Points on a hilly landscape, in no order, each with its height.
From any point a ball takes the steepest step (drop divided by distance) to one of its 2 nearest points. It stops when none of these is lower. Distance is the straight distance between rows; heights are no part of it.
j_70 (h 587): [ 90  96 150  84 140 170  96 151 172 137 168 129 163 131  94 179 123 164
  99 128  72 104 167  79 136 101 112 122  67 119]
j_588 (h 386): [134 162 131 114 141 129 161 148 142  97 101 118  89 121 181 120 166 136
 146 127 129  58 102 190 152 121  87 100 148 119]
j_871 (h 688): [120 146 113 128 105 128  91 108  93 140 138 143 132  91 154 182  88 189
  91  90 138 163 131 110  86 115 140 136 126 137]
j_401 (h 437): [127 149 140 124 104 128 134 142 159  95  97 137  99  76 204 178 123 123
 131 146 131  82  90 154 152 117 170 113 133  89]
j_624 (h 347): [132  88 113 161 118  82 121  90  97 160 134 119 146 135  53 115 127 105
 129  99 157 194 137 150 117 129 131 201 112 186]
j_975 (h 539): [144 120 141 117  86 162  85 171 167 132 174 136 168  83 107 182 119 161
  99 139  90 117 149  88 105 107 163 111 133  82]
j_153 (h 549): [ 62 110 126  92 160 129  99 110 139 128 127 137 133 127 149 208 110 186
 109  70 122 103 150 114 141  95 110 166  58 163]
j_885 (h 462): [163 134 180 141 114 130 178 166 113 136  94  97 125  86 107  60 152  84
 111 158 127  71 115 126 121 110 217 118 137  90]
j_989 (h 294): [123  89 102 181 149 108  81 155 146 129 125 146 115 111 154 148  85  65
 124 137 107  59 129 145 165 166 147 131 140  62]
j_648 (h 578): [113 174 112  69 117  87 104 143 128 110  63 112 142 130 105 129 167 153
 189 120 149 130 175 117 144 157 114 138 170 102]
j_157 (h 579): [151 107 123 141  97 156 110 137 140 142 179 123 162 128  74 134 188 158
 119 138 121 159 128 150  98 101  92 139 128 143]
j_296 (h 480): [167 139 195 128 105 155 188 148 117 134 132 113 139 117 106  68 137  98
 106 168 138 136 103  98 106  93 210 108 131 127]
j_232 (h 471): [122  97 117 186 129  88  65 134 139 152 157 132 157  76 104 159 103 129
 106  66 122  79 174 115 121 132 151 157 123  97]
j_988 (h 305): [141 121 131 190 161 137 147 135  98 158 201 125 143 149 103  47 149 108
 114  91 136 132 147 123  81 129  97 120 141 168]
j_477 (h 424): [ 94 134 105 118 199  94 117 135 125 130 109 125 136 148 149 134  95 134
 156  88 130 103 181  95 150 158 115 140 127 131]
j_809 (h 220): [140 118  71 155  94  90  71 114 135 115  97 127 133 117 101 164 125 106
 159 147 136 181 119 149 133 174 136 163 165  99]
j_22 (h 492): [118 117 161 104 173 100 161 139 158 106  83 113 101 144 130 112  98  78
 140 142 134  68 127 127 185 122 155 123 101 133]
j_237 (h 224): [144 137  97 184  99 152  96 123  91 139 178 136 142 158 110 129 103 130
 113 145 155 228 118 119  62 143 118 113 165 136]
j_506 (h 497): [170 109 111 185 116 127 115 161 114 142 142 116 152 163  74  55 160  82
 141 159 131 146 155 144 110 178 140 118 183  92]
j_567 (h 313): [115 118 122 116 141  97 110 108 129 129 106 143 129 119 124 148  99 120
 130 118 146 140 132 122 136 120 146 151 102 150]
j_200 (h 290): [135 132 116 179  86 127 169  49  73 137 136 149  91 119 175 141 125 155
 107  80 137 168  76 196  96 126  95 155 142 172]
j_124 (h 430): [140 152 120 110  67 104 144  63  90 140  94 113  99 105 125 156 158 191
 137  96 162 192  90 182  99 111 113 169 144 160]
j_76 (h 496): [147 120 207  94 114 145 183 148 139 144 127 109 164 146  65  69 119  95
 111 151 125 120 140  68 140  95 204 119  97 129]
j_559 (h 289): [161 113 115 164 117  86  95 126  99 151 111 115 159 139  50  75 109 101
 125 110 156 157 176 115 118 160 186 158 143 130]
j_616 (h 418): [ 98 134  94 137 166 114 101 165 161 101 129 129 109 132 181 171 141 138
 167 104 114  58 145 156 168 158  71 124 158  93]
j_41 (h 568): [106 103 131 104 125 164 154  96 142 103 131 138 108 162 124 162 151 135
 105 145 122 134  74 173 152  90  88 145  67 192]
j_128 (h 355): [119  99 164 136 130 126 146 150 194 110 121 134 117  94 156 174  97  86
 118 150 106  56  98 135 177  98 178 128  83 101]
j_667 (h 425): [113 110 147 129 128 160 134 110 153 110 142 168 109 106 212 198  80 145
  74 126  99  86  84 139 143  89 146 109  71 128]
j_850 (h 370): [107 129 139  82 129 108 101 159 175 120 103 127 154 115 116 162 142 143
 163 121 120  91 176 109 158 124 126 135 123 102]
j_598 (h 177): [137 126 137 167 145 129 160 113  93 128 140 136 116 184 142  51 118  74
 127 163 169 196  95 133 103 133 136 106 149 159]
j_705 (h 223): [142 161 158  78  98 121 166 133 136 107  69 107 125 113 117 118 146 114
 153 171 144 142 103 113 139 113 177 123 142 111]
j_504 (h 520): [107 118 117 119  99 213 123 115 140 101 165 149 110 147 170 197 133 164
  87 164  88 159  73 145 122 110 106  93 106 139]
j_251 (h 186): [123 107 120 113 160  81 141 130 142 115  79 119 134 191  64  79 117  68
 171 144 142 125 160 124 186 167 140 154 111 142]
j_176 (h 427): [ 99  97 155  88 183 113 141 109 145 131 117 119 142 156  80 109 110 109
 132 105 138 102 151 102 160  98 121 154  54 174]
j_410 (h 506): [139 175 182  68 119 176 159 140 101 136 145 120 138 122 127  87 154 183
  98 133 132 137 137  86  85  87 138  85 138 143]
j_414 (h 439): [146 110 137 139 126 153 123 181 154 148 166 131 168 173 102  90 102 106
 136 158  87 133 188  75 143 190 125  83 153  83]
j_108 (h 524): [136 145 116 130 164 134 152 161 115 112 118 115  99 190 153  74 114  83
 164 175 119 122 139 122 155 199  94  77 185  98]
j_510 (h 515): [102 152 156 102 155 119 113 151 146 133 126 129 132  88 184 149 136 182
 134  81 129  55 176 104 129 108 134 105 127 105]
j_787 (h 225): [107 127  97 113  92 123  59 132 151 125 136 150 153  84 133 233 121 187
 128 104 120 145 146 128 124 124 118 157 125 110]
j_918 (h 218): [114  96 153 142 123 153 146  74 109 136 151 155 107 120 154 145  96 127
  55 111 126 115  78 146 131  75 144 139  52 183]
j_402 (h 467): [ 92 132 109 156 151 116  77 139 159 118 133 142 119  92 199 200 135 162
 150  80 126  50 161 147 161 138 110 136 139  91]
j_321 (h 491): [129 123 121 167 106  89  52 145 123 141 122 132 151  67 134 174  96 144
 107  92 145  97 172 112 115 144 188 144 155  78]
j_963 (h 209): [131 126  98 177 171 117 145 104 104 113 121 138  93 183 158  88  90  62
 138 163 157 178  93 143 138 169 117 113 150 155]
j_343 (h 346): [166 155 101 156  86 133 117 138 115 116 106 112 108 126 139 106 157 101
 151 185 139 178 103 146 103 169 141 102 200  73]
j_224 (h 383): [148  92 121 187 115  86 132 106 119 150 140 118 127  93 102 116 172 115
 125  94 125  89 122 182 132 115 103 178 111 134]
j_511 (h 315): [126 106 113 131 102 124  90 101 108 149 142 123 157 129  50 156 126 147
 121 120 143 196 137 123 106 119 125 178 115 171]
j_372 (h 414): [106  87 113 169 157 148 124 100 127 154 201 146 137 132 117 134 113 128
  92  78 104 113 125 128 120 104  83 151  73 169]
j_188 (h 621): [101 134 106  86 117 134 123  90 110 117 100 113 132 178  74 140 160 142
 159 150 158 217 118 134 131 124  89 162 112 181]
j_556 (h 340): [124  88  95 180 179 127 119 159 152 137 164 119 126 149 116  91 134  73
 150 115  89  63 148 140 150 172  73 119 143 102]
j_503 (h 711): [ 96 146 113  70 122 183 111 138 138 115 144 132 138 155 118 174 143 177
 133 163 101 175 136 100 126 128  83 102 125 127]
j_915 (h 306): [139 102 128 164 138  78 101 130  93 154  96 119 132 110  92  68  95  82
 110  90 151  93 164 122 128 150 202 158 130 112]
j_702 (h 607): [ 93  99 164  75 154 148 118 171 194 130 145 125 158 138 137 179  93 148
 124 137  82  76 170  60 164 119 129 110  86  99]
j_377 (h 271): [122 109  98 168  98 146 105  95  98 141 166 136 134 152  93 146 124 132
 109 130 152 230 106 141  95 125 108 154 130 167]
j_668 (h 333): [105 152 163  73 157  97 137  97  80 149  88 127 128 114 138 117  90 167
 102  85 167 137 158  80 113  93 174 147  89 178]
j_340 (h 239): [132 120 121 130 160 111 149 122 120 134 128 115 140 174  73  67 172  97
 167 120 140 140 152 141 137 139  87 147 130 167]
j_774 (h 415): [162 110 150 144 118 124 165 137 135 129 122 114 132 145  91  68 173  90
 143 177 140 147 115 151 121 122 146 128 128 137]
j_784 (h 154): [133 140 142  97  95 131 118 197 148 126  93 104 148 119 105 111 159 114
 162 159 103  82 170 121 150 170 144 110 180  42]
j_924 (h 565): [117 126 158  94 164 151 166 134 172 112 138 117 108 142 151 129 145 149
 128 105 108  51 108 150 154  87  70 105  82 156]
j_107 (h 385): [143 100 149 105 119 123 168 117 147 119 106 109 131 159  75 103 185 103
 152 178 143 152 104 161 151  96 121 158  93 168]
j_312 (h 199): [119 117  73 204 116 126 113 102 127 126 176 169 127 108 173 178 121 135
 120  78  93 109 108 168 128 147  66 157 135 129]
j_18 (h 422): [128 127 150 100 148 135 124 160 147 147 141 129 160 142 116 108  95 130
 121 134  97 118 186  64 131 148 148  95 131  99]
j_950 (h 352): [116 109 114 150 135  87 113 112 141 126 123 134 120 105 135 150 136 120
 138  94 130  85 123 163 150 125 111 160 110 136]
j_558 (h 561): [124 159 100 122 171 143 130 153 116 140 163 131 143 150 123  93 148 151
 153 102 108 122 178  99 109 162  67  98 174 125]
j_531 (h 310): [107 127 142  91 105 104  75 142 164 134 118 131 160  79 117 198 153 187
 144  84 139 108 173 125 133 100 137 159 116 117]
j_297 (h 351): [136 156 151 104 100 156 138 126 127 110 103 131 116 101 174 165  70 129
 109 167 123 170  77  64 116 116 225 104 135  89]
j_713 (h 122): [115 110  88 130 131 136  72 141 157 128 157 152 160 116 127 201 103 147
 123 129  96 144 144 115 123 147 105 131 126 104]
j_326 (h 459): [149  92 134 159 124 166 122 190 175 136 181 134 152 149 119 114 129  87
 135 179  74 117 141 118 142 169 106  81 154  87]
j_499 (h 387): [135 168 128 111 106 154 118 103  98 123 113 136 110 117 172 150  79 152
 102 155 143 197  92  82  87 122 178 101 136 117]
j_476 (h 719): [136  92 102 217 109 126  95  87  90 163 192 160 143 112 112 165  78 123
  72  97 131 170 116 138 101 126 122 163 115 159]
j_238 (h 646): [114 145 149  80 129 179 128 146 137 125 142 143 130 115 185 177  85 171
  90 155  90 130 120  72 117 118 160  88 120 103]
j_495 (h 367): [127 164  86 131  91 123 145  77  88 135 127 124  96 122 158 150 153 180
 147  79 146 182 100 179  90 137  69 152 158 168]
j_492 (h 393): [122 183 108  71 108 144 120 145 150 102 106 124 120 125 171 168 163 186
 173 142 115 141 122 138 123 141  74  88 178  96]
j_799 (h 625): [ 87 145 153  53 127 167 138 134 132 111 112 126 133 138 136 174 100 162
 104 165 104 148 131  62 142 108 159 114  94 128]
j_435 (h 262): [145  87 159 180 107 163 157 119 121 142 187 142 137 147 121  89 157 118
  80 152 137 154  84 160  93  80 123 130  98 166]
j_601 (h 282): [141 132 138 106 104 142 152 125 156 103 105 125 117 119 136 152 138 110
 142 180 126 149  81 143 143 111 153 123 124 121]
j_428 (h 440): [ 94  81 161 116 175 125 133 103 147 149 152 120 140 115 110 120 105 133
  98  69 121  69 141 103 138  73 119 145  35 164]
j_661 (h 142): [127 122 169 135 134 153 155 115  87 137 146 132 134 179 106  57 110  99
  95 157 165 196 121  94  97 104 162 114 119 169]
j_708 (h 528): [167 127 101 143  84 131 102 163 145 127 136 113 159 117  74 130 196 133
 156 169 109 153 142 151 114 153 114 131 182  78]
j_971 (h 597): [118 143 140  61  80 135 135  89 111 118  89 102 128 135  78 137 186 169
 143 147 158 197 108 137 118  90 118 163 105 174]
j_949 (h 219): [149 123 151 175 116 153 177 113  96 128 168 144 111 158 161  65 148 103
  91 160 159 178  67 161  86  96 129 100 134 163]
j_334 (h 394): [105  70 127 151 162 140 115  97 123 149 165 143 140 152  89 133  94  99
  90 117 121 150 124 114 134 103 125 157  57 186]
j_635 (h 413): [155 159 117 159 131 154 131 131  99 129 154 144 109 143 175  93 105 116
 114 161 136 178 109 116  87 157 130  66 185 112]
j_870 (h 426): [113 160 102  94  77 152 100  88 124 108  93 133  98 121 167 204 119 172
 127 146 138 199  77 128 107 117 130 127 119 124]
j_932 (h 360): [135 158 164  84 109  82 142 101  88 138  72 118 112  85 132 105 121 155
 120 102 178 143 125 120 111 101 184 143 129 158]
j_900 (h 564): [130 123 160  85 102 169 114 158 163 141 158 123 166 109  81 147 152 165
 113 135  94 117 150  95 116  94 131 120 110 117]
j_295 (h 312): [113 123 142 103 124 127 125 102 124 115  95 142 121 103 158 175  49 117
  91 147 140 166  95  78 133 104 227 142  90 129]
j_935 (h 681): [118 135 103 101 114 185 114 152 165 119 173 144 143 141 133 176 174 180
 138 144  85 140 123 146 121 126  45 101 142 122]
j_804 (h 247): [123 130  58 183 170 112 133  99 108 109 135 148  88 160 166 137  93  84
 149 129 136 164  92 157 143 178  78 140 150 155]
j_351 (h 253): [112  93 160 111 136 107 145  84 129 125 110 144 111 113 140 148  86 106
  91 121 143 106  89 137 161  76 167 162  46 176]
j_826 (h 663): [ 93 137  78 148 156  87 139 105 104 137 143 131 104 121 142 147 122 131
 152  45 133 123 159 139 128 140  75 192 124 177]
j_250 (h 257): [121 108  77 157 129 107  64 163 129 121  95 134 125 116 128 146 116  88
 152 140 122  97 144 148 149 189 144 143 180  50]
j_349 (h 302): [134 174 110 106 122 138 131 165 142  96 102 118  91 129 191 142 146 143
 162 167 113 103 111 148 144 162  93  72 193  71]
j_65 (h 487): [149 106 159 117 109 169 159 185 192 118 151 116 144 151 110 138 150  93
 150 199  81 114 113 127 166 140 113 102 128 101]
j_947 (h 553): [143 113 156 168 160 155 158 132 151 142 178 141 105 113 181  95 112 105
  89 120  92  47 102 142 128 105 115  75 103 123]
j_115 (h 270): [159 108 153 149 119 121 124 126 112 156 145 121 165 145  53  72 108 105
 105 121 151 160 154 100 106 118 185 144 110 157]
j_120 (h 511): [146 115 124 165 151 135 142 154 114 135 134 122 124 178 118  47 124  64
 143 163 123 130 139 130 135 180 133  95 168 107]
j_794 (h 469): [121 135 129 134 141  98 109 148 101 131  81 126 105 102 158 100 116  94
 127 122 148  70 137 140 137 150 175 127 158  78]
j_314 (h 514): [133 126 125 143 124 127  73 161 147 140 159 149 162  82 156 184  79 158
  92 113 103 107 168  82 104 139 173 103 147  74]
j_703 (h 288): [134  99  91 168 151 117 148 118 144 114 144 126 118 172 104 118 172  86
 165 145 130 136 100 190 157 140  55 157 128 165]
j_430 (h 140): [132 164 184  70 143 137 180 134 107 126 104 126 135 134 139  80  96 129
 116 143 137 129 144  56 123 117 189  91 123 125]
j_439 (h 493): [140 123 101 131  89  98  80 151 160 132 120 113 161  88  76 157 192 148
 157 118 117 113 156 160 128 135 103 160 156  94]
j_106 (h 287): [141 127 149 148 162 126 132 129  96 166 166 125 164 150  70  53 112 120
 110  86 139 136 183  82  91 123 139 122 118 159]
j_226 (h 321): [130 103  95 201 176 126 130 140 110 147 180 123 126 150 102  56 137  73
 133  85 113  97 160 135 115 160  94 137 147 138]
j_524 (h 211): [136 123  98 124 101 116  82 173 149 124  96 120 154 141  89 127 115  98
 161 157 108 131 171 116 158 199 159 131 177  46]
j_593 (h 158): [127 124  79 134 129  98  85 111 121 129 106 134 151 149  85 146  92 112
 156 133 141 197 155 107 129 178 135 149 138 125]
j_899 (h 301): [128 122 159 149 190 127 175 106  92 152 156 135 113 154 139  44 111 101
 106  98 144 113 124 118 114 106 124 109  97 193]
j_951 (h 516): [138 100 197 113 117 184 191 182 183 124 153 116 139 128 120 132 126  90
 130 186  73  89  93 100 165 109 154  98  95 109]
j_177 (h 151): [118 139  88 108 158  92 127 115 124 104  67 116 123 196 102 103  99  87
 186 153 148 167 148 115 169 192 121 139 145 130]
j_376 (h 284): [116 109 153 105 145  95 130 101 120 130  87 140 126 118 127 134  67  97
 105 127 151 136 124  96 146 107 210 157  77 156]
j_149 (h 481): [164 108 113 203 139 113 143 140  79 146 144 114 119 149 102  38 179  83
 135 137 149 127 122 170 103 152 115 140 169 123]
j_639 (h 460): [118 131  86 135 132  93  89 157 122 133 110 110 145 118  88 120 177 134
 172  91 127 100 174 143 129 167  97 163 175  99]
j_133 (h 572): [147 164 138  77  92  97 140  96  99 125  73  98 130 131  75  98 172 148
 163 139 181 197 128 132 109 117 133 154 144 157]
j_486 (h 222): [131 167 147  96 112 136 126 187 145 114 100 116 118  93 166 130 158 136
 154 154 108  74 144 129 139 147 135  86 181  59]
j_631 (h 527): [120 138 144  42 101 122 158 131 157 106  75 113 159 170  59 124 131 114
 178 173 136 154 156  89 178 141 152 145 111 117]
j_645 (h 178): [132 126 139 136 135 149 145  95  95 140 146 151 112 123 155 120 101 132
  82 123 140 149  94 129 108 100 143 114 101 165]
j_196 (h 388): [113  99 159 110 144 154 149 133 169 107 132 147 109 123 173 179  65 108
  92 159  98  91  85 107 170  95 166 117  68 132]
j_216 (h 736): [108 163 112  68 144 148 128 132 127 124 135 125 144 149 106 137 171 183
 167 116 119 148 154 114 121 129  53 127 134 152]
j_948 (h 537): [138 107 179 124 132 191 169 157 169 133 183 135 123 119 159 119 127 119
  92 150  82  75  96 124 134  89 128  77  92 121]
j_68 (h 551): [149 156 142 100 110 125 130 124 109 132 116 116 146 127  90  98 156 144
 135 133 145 166 143 113 105 119 130 123 146 140]
j_966 (h 529): [157 163 156  98  95 164 141 147 125 124 139 123 142 107 128 117 134 152
 119 157 123 154 126  95 100 115 156  88 163 105]
j_707 (h 303): [161  99 145 186 102 148 141 106 133 144 176 147 133  96 141 123 145 133
  75 120 110 107  87 167 107  95 119 124 102 141]
j_958 (h 318): [119  90 129 159 172  90 100 143 126 149 109 130 138 132 122  86  62  75
 117 101 119  75 180  94 152 165 197 131 112  88]
j_825 (h 175): [132 162 186  64 115 122 183 156 131 109  72 107 135 122 125 104 111 111
 152 159 134 108 132  71 154 123 212 106 136  97]
j_749 (h 195): [132  86 103 135 107 139  68 143 170 131 153 147 176 134  66 181 103 120
 121 144 100 166 152 108 131 142 138 146 115 108]
j_923 (h 227): [130 133 101 173 131 109 126  76  82 142 140 155 107 109 168 135  94 128
 107  96 147 161  98 148 110 136 120 139 133 162]
j_973 (h 542): [117 149  98 128 186 138 142 147 122 118 145 135 114 179 160 111 107 120
 157 141 110 141 142 110 137 176  66  90 161 128]
j_57 (h 451): [125 196 132  80 122 125 130  97  55 143 101 112 119 121 139 116 109 197
 119 104 169 195 147  82  69 116 138 114 147 153]
j_23 (h 455): [112  86 149 143 158  85 101 118 147 154 140 116 147  83 103 126 110 126
 112  57 132  66 173 108 130  96 152 154  77 133]
j_686 (h 438): [104 107 121 141 169 189 131 133 141 144 212 140 141 156 123 129 145 147
 110 106  81 110 131 127 114 110  57 105  95 162]
j_165 (h 243): [154  90 138 139 100 138 101 137 144 139 149 132 171 121  55 137  99 106
 100 147 127 159 142 101 115 115 188 153 103 129]
j_644 (h 354): [108 123  79 135  88 137  97  65 116 119 117 145 101 125 160 213 102 156
 120 129 135 201  70 157 121 129 106 155 112 146]
j_391 (h 369): [119 107  96 150 154 128  97 165 175 124 161 134 137 136 130 155 129 113
 155 127  77  84 150 137 157 165  69 110 148  89]
j_407 (h 486): [116 136 137 107 146  98 132 154 132  97  54 115 100 137 152 116  96  80
 158 155 147  87 134 123 177 158 175 123 150  84]
j_592 (h 277): [126 112  85 168  93 120  91  89 128 127 140 160 130 101 150 202 115 149
 120 107 118 154  98 168 127 134  95 160 121 134]
j_86 (h 176): [143 127 138 164 100 152 124 126  94 131 158 133 147 170 104  89  92 104
 101 163 172 227 118  95  74 124 177 112 146 136]
j_75 (h 463): [165 128 130 156 131 117 136 150  81 153 111  99 116 103 102  44 189 103
 132 130 143  77 135 172 105 135 133 143 167  96]
j_736 (h 391): [140 149 140 126  93 142 135 152 148 105 109 135 113  87 184 169  97 111
 125 170 112 128  84 110 137 134 195  97 158  70]
j_788 (h 409): [175 106 137 184  82  88 122 131 104 159 134 103 134  60  92 111 183 146
 103 106 135  79 134 173  99  98 146 168 134 107]
j_367 (h 392): [142 153  80 156 137 123 124 122 103 128 144 128 112 133 142 108 152 125
 157 117 132 150 122 156 112 164  81 118 183 127]
j_346 (h 645): [132 123  76 134  95 151  98 124 162 114 158 144 144 133 121 192 177 159
 156 139 101 164 100 171 121 139  51 138 148 123]
j_771 (h 540): [101 125 166 102 148 135 129 147 182 125 138 128 123 102 171 154 136 156
 121  95 110  40 139 128 148  83 115 106  85 119]
j_544 (h 445): [114 105 167  64 141 128 155 123 167 122 109 105 143 147  69 120 161 125
 143 134 122  91 132 125 165  73 110 155  59 164]
j_765 (h 490): [131 122 146 147 146 181 160 152 136 121 183 150 115 170 164  95 126 105
 114 174 114 147  93 134 125 130  93  69 139 142]
j_280 (h 263): [124 127 116 143 189 100 153 136 118 125 113 104 111 171 103  54 148  80
 167 107 134  82 147 147 155 156  90 135 141 145]
j_513 (h 428): [136 149 123 141 143 117 160 137 107 126 122 111  95 111 161  82 187 138
 141  88 129  50 122 183 126 129  85 125 151 126]
j_936 (h 373): [124  73 135 160 120 117 133  72 112 152 145 135 130 139  79 128 126 101
  97 125 150 171  97 156 132  95 130 185  69 195]
j_409 (h 472): [131 120 131 127 104 187 146 131 173 104 153 161 110 120 196 196 114 138
  96 164  83 107  70 153 143 106 114  93 107 112]
j_370 (h 291): [143 133  80 138 104 110  98 139 131 107  87 111 114 133 118 132 161  97
 179 179 126 155 111 166 138 183 115 132 191  72]
j_404 (h 334): [133 106 103 153 140 102  79 148 135 141 122 141 167 131 102 124  53 108
 115 120 112 135 192  78 133 178 190 134 132  85]
j_874 (h 458): [147 173 143 106 142 134 160 146 114 138 146 108 123 114 134  65 208 171
 145  86 121  81 150 148 102 117  75 102 160 142]
j_610 (h 760): [ 98 175 133  41 111 116 116 120 126 117  86 118 135 120 121 160 174 208
 163  99 148 142 149 121 122 105  95 145 125 152]
j_323 (h 339): [144 107 120 131 108 105 138 100 146 110  97 122 117 134 106 146 149  92
 148 178 145 158  81 173 155 122 135 162 110 146]
j_675 (h 485): [ 92 177 132 100 176  95 121 128 110 121  90 128 109 104 204 146 125 178
 149  71 161  83 169 119 140 132 126 125 145 131]
j_192 (h 650): [109 115  82 160 140  87 106 120 114 156 163 117 137 104  80 139 128 131
 143  37 124 124 192 126 117 140  88 202 126 161]
j_981 (h 212): [137  77 121 168 154  96 132 122 139 144 123 114 147 167  52  65 137  60
 150 120 135 125 152 139 149 146 138 160 106 145]
j_464 (h 470): [133 114 186  86 141 118 191 143 174 109  90  98 119 141  90 100 149  88
 147 161 130  77 114 138 177  86 142 139  74 148]
j_487 (h 401): [111 116 141 104 169 110 126 151 162 130 129 120 146 144 108 115 120 120
 153 114 109  77 170 101 154 132 112 117 107 117]
j_100 (h 322): [120  91 133 184 148 111 121 134 167 113 128 139 106 105 170 149 100  74
 112 133 113  36 103 164 178 125 134 126 101  93]
j_480 (h 705): [131 125  76 180 112 120  72 110  95 154 172 151 149  94 129 191  66 159
  94  90 129 174 143 113  89 144 129 153 137 128]
j_922 (h 272): [134 122 103 205  88 119 108 116 125 124 149 150 120  76 190 168 152 146
 113  80 101  70 113 194 124 142  91 147 157  95]
j_772 (h 316): [113 134 157 109 179 116 152  97  84 158 131 134 119 128 130  86  95 138
  98  69 151 116 142 100 109  94 138 135  81 191]
j_411 (h 484): [136 169 144  99 132 173 147 139 107 140 165 133 134 128 141  95 171 187
 114 101 121 123 135 122  84 105  84  88 142 151]
j_585 (h 105): [150 153 102 136 111 109  91 125 109 130 107 127 143 135 109 118  77 119
 130 144 143 195 152  81 104 174 179 115 171  88]
j_318 (h 285): [134 123 154 143 190 132 173 135 123 128 149 126 108 166 137  55 134  91
 129 132 126  90 125 133 139 132  96  90 124 158]
j_365 (h 457): [ 96 139 103 117 177  92 119 137 147  90  92 122  97 146 174 172 114 135
 166 106 147  89 143 139 176 149  92 140 133 132]
j_782 (h 608): [145 114  85 163  80 138  96 118 130 143 182 132 158 108  91 177 180 172
 132 103 115 167 123 172 101 127  62 170 145 145]
j_46 (h 49): [138 178 112  94  98  93 116 120 105 117  49 102 122 138 117 105 105 114
 162 152 157 177 151  87 128 173 192 122 176  73]
j_235 (h 432): [148 137 147 139 135 140 191 149 157 101 113 120  82 132 175 118 144  95
 125 173 119  75  69 185 161 116 109  95 126 126]
j_205 (h 538): [138 108 153 142 119 171 185 102 141 105 138 138  97 162 155 126 142 105
 105 177 136 133  49 183 142  84 116 122  85 178]
j_649 (h 478): [133 181 102  88  75 140 106 108 139 107  96 126 105 105 182 193 161 192
 153 131 135 165  91 155 102 127 102 115 158 112]
j_141 (h 429): [118 155  70 141 143 104 116 145  91 125 117 113 104 122 132 102 180 121
 176  93 131  95 145 166 124 169  75 158 196 110]
j_820 (h 590): [ 88 143 147  70 161 167 156 117 134 110 127 132  97 145 184 161 131 199
 104  87 113  78 116 135 134  86  83 106  75 175]
j_597 (h 423): [118 190 129  84 133 140 140 100  85 127 104 131 100 117 202 130  98 187
 108 117 151 169 111  93  86 119 145  92 139 135]
j_697 (h 395): [141 143 140 112  80  69 137  87  90 142  74 107 110  80 115 132 155 168
 130  98 176 154 116 173 112 106 157 168 142 150]
j_144 (h 599): [ 86 124 132  69 133 160 123 110 135 104 115 134 113 143 131 178 120 160
 105 145 117 147 103 123 147  96 122 136  75 166]
j_293 (h 436): [138 118 150 177 101  91 100 124 113 151 131 126 123  50 143 133 137 143
  88  77 141  63 137 158 115 107 161 148 134  99]
j_766 (h 510): [134 127 173  70 119 108 171 139 151 125  84 110 157 155  59  77 140  93
 154 148 137 116 166  89 166 123 172 138 101 129]
j_634 (h 454): [ 91 184 124  78 173 110 147 106  77 132  97 125 114 120 196 130 109 199
 129  74 155 134 148  97 101 121 116 125 124 163]
j_557 (h 513): [106 114 142 121 155 184 167 115 121 111 155 148  94 192 161 112 114 110
  98 173 132 159  71 136 135 104 110  94  93 176]
j_928 (h 384): [177 149 124 179  88 153 127 152 113 125 151 123 124 117 141  92 129 107
 112 182 131 169 104 124  90 151 170  77 202  77]
j_465 (h 783): [123 196 141  49  88 118 133  97 104 115  61 112 103 105 151 148 160 201
 151 115 166 171 113 127 104 101 132 130 140 140]
j_798 (h 667): [107 139 109 114 130 163  98 126 123 129 159 157 131 101 183 195  88 192
  79 114 102 134 126  98 100 121 129 101 118 116]
j_399 (h 464): [118 106 127 134 158 177 136 157 160 128 195 139 135 182 126 122 144 121
 137 153  93 131 126 126 138 135  54  90 125 137]
j_81 (h 517): [ 82 121 133 138 144 125  94 114 158 129 142 154 129  95 201 217 110 185
 119  62 134  72 149 131 148 101 120 148  88 129]
j_35 (h 335): [138 112 133 167 102 140 126 110 156 134 160 152 128  87 166 161 149 160
  94  88  96  69 105 174 118 101  97 128 105 126]
j_259 (h 435): [145 141 129 154 164 124 132 125  97 139 135 143 117 124 163  87  76  99
 101 134 126 137 128  96 109 154 169  84 149 121]
j_151 (h 801): [131 204 152  42 111 125 166 112 114 100  58 106 103 133 157 110 148 160
 163 152 163 154 112 104 124 115 139 101 148 125]
j_757 (h 550): [118 161 140  52 109 101 152 154 154  99  58 101 138 157  97 116 147 121
 194 166 139 117 168 104 178 164 138 123 153  84]
j_659 (h 283): [131  90  82 203 160  98 132  99 127 121 142 145 105 148 128 121 111  64
 135 131 132 128  92 172 161 154  89 158 123 155]
j_29 (h 341): [150 135  95 172 138 128 157 115 122 109 133 128  92 151 162 107 167 104
 150 148 132 124  76 200 141 148  71 120 155 144]
j_727 (h 450): [140 143 124 164 136  89 110 113  70 141  98 134 103  85 168  96  78 109
  96 112 157 117 126 118 114 148 193 120 161 109]
j_898 (h 634): [110  98  78 151 126 117  95 118 143 145 174 132 156 115  82 179 150 145
 143  73 110 139 149 144 123 129  64 187 114 150]
j_545 (h 441): [177 138 155 139 107 132 163 160 111 133 111 100 129 109 102  64 192 112
 132 171 136 112 132 149 108 126 159 112 159 101]
j_512 (h 555): [186 132 135 146  76 143 127 161 137 134 159 103 169 123  61 105 209 160
 137 167 129 159 141 145  80 110 113 131 163 112]
j_307 (h 103): [125 170 107  95 135  82 123  95  95 111  45 112 109 160 121  97 113 110
 180 146 174 181 135 105 135 171 146 131 159 121]
j_135 (h 468): [140 133 155 134  89 106 134 117 133 121 100 136 115  63 167 144 137 134
 105 123 142  94 103 161 128 100 172 134 122 112]
j_767 (h 109): [129 145 183  81 140 147 191 111 101 127 105 127 125 169 112  59 105 100
 119 163 161 167 122  77 128 111 187 107 107 158]

For each start below, name the point where the ball stops.
j_948 | j_713
j_932 | j_46
j_504 | j_784
j_506 | j_767
j_794 | j_46
j_766 | j_767

Call two points neighbours if one is among the 2 nearest of the other. Go from one point of each pair to the other, from neighbour to neighbour, staying as low as possible. Name the highest point that can't be avoided.
j_297, j_176 | j_22
j_46, j_376 | j_124
j_784, j_598 | j_649
j_598, j_312 | j_35
